Points, in no order, along strands that fork, close into loops and pass close to each other.
In the rows, 128 means zero.
Two points are linked if the straight distance between their rows is under 95.6. Some points are linked to none.
pumab: 140 116 142 146 127  94 108 127  82 121 150 110 144 146 142 114 119 146 138 161 116 121 168 143
Vego: 152 175  91  91  92  84 104 128 163 110 114  71 194 138 129  83 114 104 113 119 153 102  70 104
Taz:  89 109 142  88 122  96 153 141 102 118 101 148 107 103 133 160 118  98 130 170 132 173 171 114
Kot: 112 133  73  99 140 136 110 178 133 125 163 186  79 149 127 155 124 122 107 123  90 142 125 143
mir:  84 109  73 130 141 148 127 153 142 153 127 167 119 134 110 119 147 120 138 107 106 101  87 146
gak: 171 131 170 167 133 139 134  72 134 144 114  91 170 151  93 111 147 137 128 156 143 103 145 138
Dere: 137 111 160 190 161 167 151 140 151 151 115 158  79 109 128 114 174 172 166  78 133 141 107 147
Pazi:  91  98  83 173 174 114 121 108 104 142 126 148 143 118  70  95 152  94 133 155 135  88 112 166
lir: 146 102 136  99 108 106 104 152 137 128 150 114 131 118 169 137 131 177 133 132  80 144 155 136
diz: 114 136 145 123 143 112 118 141  42 125 159 146 103 154 151 152 101 116 113 195 116 144 201 144
reme: 132 175 137 102 101  92 164 104 171 117  75  76 156 123 127  99 124  95 127 127 190 144  82 101
sise: 126 151 155 104 116 168 132 121 148 179  95  77 169 125 128 115 165 154 161  88 171 120  97 120
Bog: 171 143 137 193 152 154  95 166 132 124 153 158  68 133 140 107 152 185 150  75 122 136 107 157
mamo: 137 107 138 108 106 106 153 124 168  82 103 121 130  90 135 126 110 117 125 124 131 152 122  92
kag: 125 124 137 117 117  74 120 132  77  97 131 115 145 134 134 124 100 108 127 186 133 132 177 125
Lok: 168 189 144 149 139 183 132  78 106 172 134 101 173 183  98 123 144 117 130 125 165  86 127 138
Bir: 144 197 113  63  95 102 127 132 139 123 124 109 152 163 127 155  90  81  75 164 134 138 133 105
Lused:  95 140 153 101 109  95 175 107 127 115  65 119 131 116 100 132 115  86 127 170 170 162 144 101
teb:  74 140 151  68 107 112 155 133  99 133  81 119 123 118 128 153 123  97 146 157 174 170 157 109
Kigeg:  72  96 101 152 157  90 131 133  78 136 108 137 148 120  92  97 150  95 164 164 151 110 131 149
Zub: 148 101 126 114 116  98  90 190 129  96 148 126  97  88 196 104 146 190 156 112 105 161 114 156
nez: 121 137 101  62  96 125  87 151 141 132 134  81 171 123 152 119 130 143 132 102 127 125  96 114
zesen: 197 172 163 164 123 129 119  70 123 104 154 101 146 157 118 124  84 117  70 147 138 114 147 119
vinas: 121 130  94 108 125 130  93 155 133 151 147 116 162 137 134 117 138 136 140  88 120 102 101 123
rekur: 108 103 103 151 148 130 127 126 130 135 137 178  72 126  99 141 134 137 110 160  82 135 137 162
Deti: 127 110 119 175 159  72 108 125  74  82 155 150  92 120 121 110 108 108 117 184 128 138 163 160
Napug: 122 127 150 124 135  84 123 152  40  93 152 139 109 138 170 125 102 120 137 185 135 151 192 142
Gef: 103 152 155 112 126 151 131 127  45 160 126 110 148 176 160 122 132 147 164 157 150 124 181 136
did: 144 120 162 118 114 157 120 134 164 146 114  85 150 100 154 111 150 173 152  68 145 132  94 110
vavor: 144 189 135 127 127 177 119 118  75 174 138  99 182 179 137 106 142 134 159 104 169  88 129 134
vud: 141 136 195 149 140 168 147  96 107 170 129 122 108 155 130 160 139 160 133 136 128 141 184 125
liros: 141  87 165 172 136 108 131 139 135 125 121 138  92 106 146 108 153 185 157 130 101 152 139 156
kepir: 191 180 125 150 114 110 115  90 148 104 139  89 172 162 107 106  96 105  87 126 148 101 108 112
Nisip: 182 191 160 123 100 154 120 105 125 151 144  90 157 179 149 132 111 152 110 112 136 119 139 120
zite: 107 162 121 133 159 180 123 146  88 193 141 140 124 159 136 145 161 139 168  76 158 112 129 132
ber: 120 153 158 144 132 150 171 114 150 118  93 124 127 115 111 132 124  96 144  77 201 150 105  84
gipez: 173 127 196 190 138 111 154  79 131  82 120 111 117 115 112 122 100 114 106 147 157 147 157 105
pusel: 152 155 127 115  97  90 127 116 164 113  91  69 186 119 125  79 125 122 129 123 162 115  83 110
pusok: 180 183 150 150 124 172 124  92 132 154 139 102 161 175 115 132 126 133 117  94 151 103 124 119
bib: 140 122 184 151 130 104 173  99 137  85 100 130 107 102 109 141 100  99 110 157 153 168 161  93
Rez: 141 100 148 146 120 120 107 173 142 120 128 144  75 100 168 107 156 208 161 113  91 160 124 163
Zeg: 164 154 107 138 128 130  99 121 141 116 164 117 161 158 111 131 100 108  98  99 129 104 113 108
fime: 150 115 145  60  95 123  96 162 114 128 155  93 126 113 199 160 129 187 133 138  97 166 167 133
kinu: 161 124 113 109 126 127  89 169 145 134 180 140 102 143 168 150 130 179 120 113  68 142 142 144
Gumu: 105  81  83  92 101 109 160 131 168  81 112 159 123 102 120 143 106  83 100 164  81 106 109 114
Sepev: 115 167 138 108 107  88 176 101 154 110  70 109 140 125  95 123 108  67 110 154 180 152 111  95
Tedo: 133 143 150  81 101 136  94 148  81 156 152  91 140 146 191 144 130 186 152 131 115 140 167 135
dadam: 118  70 101 142 118  92 158 116 163  84 114 152 122  93 112 123 109 106 109 165  85 116 116 126
Zil: 163 126 109 170 148  91  74  90  99  94 186 123 142 139 121 115  92 117  74 173 106  97 159 150
gop: 133  97 170 158 138 165 158 126 174 152 111 142  95 105 144 131 162 177 155  79 113 148 116 127
Nezas:  82  98  98 127 132 147 169  92 161 124 109 171 109 117  78 165 106  71  81 160  97 114 120 118
Dedi:  77  89 138  83 118  96 141 150  96 133 102 141 100  97 152 145 145 137 159 162 119 172 166 140
gul: 122 155 152 123 138 155 140 142 109 144 142 139  99 139 153 164 122 131 142  87 155 154 149 110
Mozoz: 149  81 107 193 150 107 111  55 166 103 148 137 139 102  85 106 118 124  72 171  81  86 130 155
Kosa: 117 110 146 122 124 113 179 124 154  75 101 153 101  84 124 143 105  87 121 123 151 168 132  88
Rufig: 147  93 164 134 112 162 158 129 205 109 129 141  90  94 164 137 139 171 130  77  97 154 101 108
tumu: 159  89 128 183 146 157 132 103 182 143 137 143 126 119 106 113 151 155 116 105  79  96  97 146
Soz:  87 126  78 146 166 177 128 162 137 178 121 177 112 137  97 110 175 126 158  83 127  90  71 157
sodon: 145 113 145  97  99 149 124 134 188 107 118  86 144  88 160 109 134 161 134  73 132 140  73  92
kenod: 138  88 129 160 138  93 147  86 153  80 121 142 117  92  94 126  98  96  84 175 104 132 140 117
Rulob: 106  71 122 151 103 145 135 153 164 143  95 171  73 109 134 124 159 200 153 164  48 117 113 188
tudev: 165 184 192 120 106 178 140 109 119 159 128  95 133 163 170 145 124 171 139  93 155 144 150 113
Pubi: 134 145 206 148 145 164 164 101 114 150 121 139  83 136 122 181 116 128 107 141 136 168 186 104
Sor:  96 141  95 109 140 111 112 139  78 139 148 147 128 152 110 158 105  86 113 153 130 125 158 127
kem: 110 160 149  77  99 148 105 133  71 178 126  80 159 166 174 131 136 173 162 143 137 126 162 137
vali:  86 118 165 102 122 152 173 133 141 124  90 131  94  87 145 154 134 124 157  90 171 184 123  97
perab:  69 104  85 105 127 122 152 116 130 144 102 155 139 125  82 145 120  82 116 157 110 114 123 122
tib:  78 135  89  49 115 121 122 169 107 103 120 120 129 100 152 142 121  87 146 104 172 161 105 103
gimo: 158 101 132 157 131 107  98 104 119 143 149 103 164 146 115 111 139 158 123 157  90  98 152 148
fomi: 185 124 158 192 159 162 123  62 146 144 134 107 168 127  80 105 160 125 127 129 139  82 124 144
bom: 161  95 173 188 145 113 166 111 164  75 124 151  77  85 131 123 117 135 120 118 119 168 134 114
dodu:  77 102 105 117 132  77 119 157  77 124 114 135 135 114 131 107 138 114 167 153 143 132 139 142
loriz:  98 143  96 129 169 178 116 164 120 193 134 149 130 141 118 120 175 130 169  62 153  94  85 139
kina: 117 163  74  98 139 119 100 183  88 108 178 157 115 151 151 143 104  89 127  96 152 133 124 123
gopat: 118 158 123 116 138 169 105 141  80 197 143 111 158 168 145 132 159 155 168 100 143  94 138 140
fuguf: 140  98 122  80  79 106 140 125 186  83 102 102 148  86 149 118 116 136 118 138 102 137 107 102
Lil: 141 134 135 100 105  73 126 147  99  72 124 106 146 109 153 118  96 108 133 154 158 148 153 107
roni: 144 180 155 114 111 161 122 118 116 179 108  72 184 160 138 103 157 151 164 113 169 100 114 135
liluv:  98 115 155 127 123 154 173 125 166 113  83 124 120  78 137 120 136 114 157  73 180 156  85  87
Vol:  81 125  85 100 136  89 112 169  78 125 137 152 117 131 133 135 125 100 146 141 134 139 140 141
gep: 102 157  89 115 137 135 120 122 104 151 132 130 155 160  88 144 114  82 117 127 151 108 127 117
lipub: 157 129 176 155 135 158 135  91 123 167 127 104 146 156 113 136 149 159 138 136 128 113 164 134
Batom: 104  87 113 164 144 131 166  72 173  95 118 172  92  93  85 146 101  81  66 174  91 114 122 128
noka: 129 165 120  95 131 116 123 152  75 108 153 147 121 144 132 172  83  73  80 169 135 146 175 111
Bezig: 158 105 101 193 162 103  85  80 136 106 170 134 132 120  98 105 119 124  81 149 101  94 131 162
Mibu: 137  93 130 171 124 167 132 140 182 136 122 171  63 122 125 127 152 196 130 122  60 129 106 168
Vipib: 142  71 100 175 130 127 126 111 180 120 136 141 139 115 108 100 137 146 108 136  58  78  89 155
zek: 118 151  74  81 145 139 111 178 117 121 180 174  97 155 136 176 109  89  96 115 116 141 139 120
Pabeg:  61  80  72  79  98 111 151 133 143 126  94 157 137 113 113 147 123  88 122 170  86 102 112 131
nuze: 109 142 144  84 127 107 147 159  76 109 126 154 103 123 142 178 102  80 107 172 145 172 188 107
Potaz: 120 149 121 102 107  95 119 141 107 101 119 102 157 121 140 115 108 105 143 124 171 132 123 106
poku: 166 108 138 145 125 151 138 142 203  90 155 146  99 111 154 120 128 153 114  64 101 136  87 102
Tipu: 150  94 154 186 149 142 137 113 151 141 132 156  73 119 121 132 149 182 126 131  80 147 143 161
Teg: 149 162 130  96 112 106 120 128 118 110 139 123 140 147 121 159  84  94  79 167 121 136 162 106
gefa: 137 104 130 105 120 107  93 174 126 104 142  96 132  83 186  99 137 165 158  90 131 146  97 127
Sidil:  95 137  78 133 148 155 131 107 136 154 122 137 167 148  61 129 134  76 119 113 148  88  97 121
pazub: 138  63  98 176 125 120 135  73 185 110 124 135 146 105  87 110 124 127  88 168  58  70 103 151
veler:  89 113  89 141 153 167 155  91 149 167 102 139 173 128  47 124 156  86 128 137 131  74  99 142
baz: 161 134  99 152 148 147  90 138 144 142 172 130 146 156 123 117 135 135 117  71 113  91  98 127
tobu: 175 113 141 194 165 173 128  88 168 146 144 136 137 124  93 115 156 138 119  86 120  97 105 135
ruda:  94 110 114 159 152  78 121 173  81 103 115 143 119  98 139  79 139 112 176 120 170 131 108 143
lofa:  97  92  99 179 166 145 154  83 145 139 113 156 136 105  66 115 147  95 119 147 125  90 105 153
Vusev:  97 142  69  49 122 113 109 189  99  96 151 145 124 123 160 152 112  81 128 109 162 150 124 111
zilaf: 112 128 134 125 144 138 116 125  87 182 146 132 120 166 126 158 140 151 136 150 104 121 175 148
difir: 137 176  89  89  99 123 105 123 169 147 119  86 193 163 106 108 128 108 110 105 144  94  76 112
Bor:  72  77 130 117 123 110 148 145 117 146  94 160  88 101 138 134 157 157 163 162  96 156 146 161
Nifoz: 155 121 121 158 142 130 114 162 154 103 156 156  90 120 148 112 132 153 134  83 110 139 100 134
sab: 128 136  76 104 127 137  83 196 134 123 168 170  80 147 151 135 138 164 128 106  88 139 115 156
penor: 196 148 180 195 135 119 131  71 116  80 142 104 137 137 122 108  92 118 100 136 158 122 147 115
gikid: 131 108 112 136 138 124  94 127 111 178 154 122 143 157 119 134 151 168 133 147  75 105 152 159
Foz:  72  70 109 147 119 123 146 148 128 148  81 175  83 107 113 116 162 168 163 184  73 125 124 190
Zavo: 103 127 160 116 125 140 149 130 122 147 104 119 121 116 139 145 141 138 161 105 159 158 140 112
tuku: 154 136 143 191 175 180 121 140 128 170 135 157  84 136 121 118 180 175 163  81 132 121 110 160
Vedek: 164 204 105  71  94 112 126 125 179 114 137 100 156 170 128 141  91  86  71 126 139 129 100  92
Tema: 104 150 133 108 133 132 113 137  38 160 153 130 130 178 155 144 114 137 137 171 120 124 192 145
kuziz: 112 117 112 126 135  94  99 178 102 108 132 124 134  97 162  88 138 131 167  94 157 129  96 132
nilaz:  96 162 103  74 106 120 117 149 114 119 112  97 158 119 139 121 116  94 144  99 189 137  92 101
basu: 149 170 168 141 123 150 159 102 143 125 112 118 126 141 110 149 107 105 114 101 171 149 130  93
puvu: 139 167 164 120 131 154 144 125 112 135 140 134 107 149 132 176  98 112 105 119 143 155 163 101
Rane: 144 125 113  68  82 120 107 138 181 105 119  74 164 103 154 109 124 149 121 108 118 131  82 101

How many points has the smallest loop of links through each point below? Write - if it is on no loop.
Taz | 18
Gumu | 7
kinu | 19
Tema | 8
Pazi | 9
baz | 13
tumu | -
tuku | 7
basu | 7

A piece is all that can be reached along the links. How many separate loops has the piece of each point below (a circle has one, a figure eight two, a Y none), and how many tips (points with one link)?
bib | loops 1, tips 2
ruda | loops 2, tips 2
Batom | loops 1, tips 0
fomi | loops 1, tips 1
fime | loops 2, tips 0
Rufig | loops 1, tips 0

A tip is a point with one link. Name the tips that can be reached along the links from each point below, in the order of the rows.
Soz | mir, tudev
Tipu | difir, Vedek
Mozoz | Zil
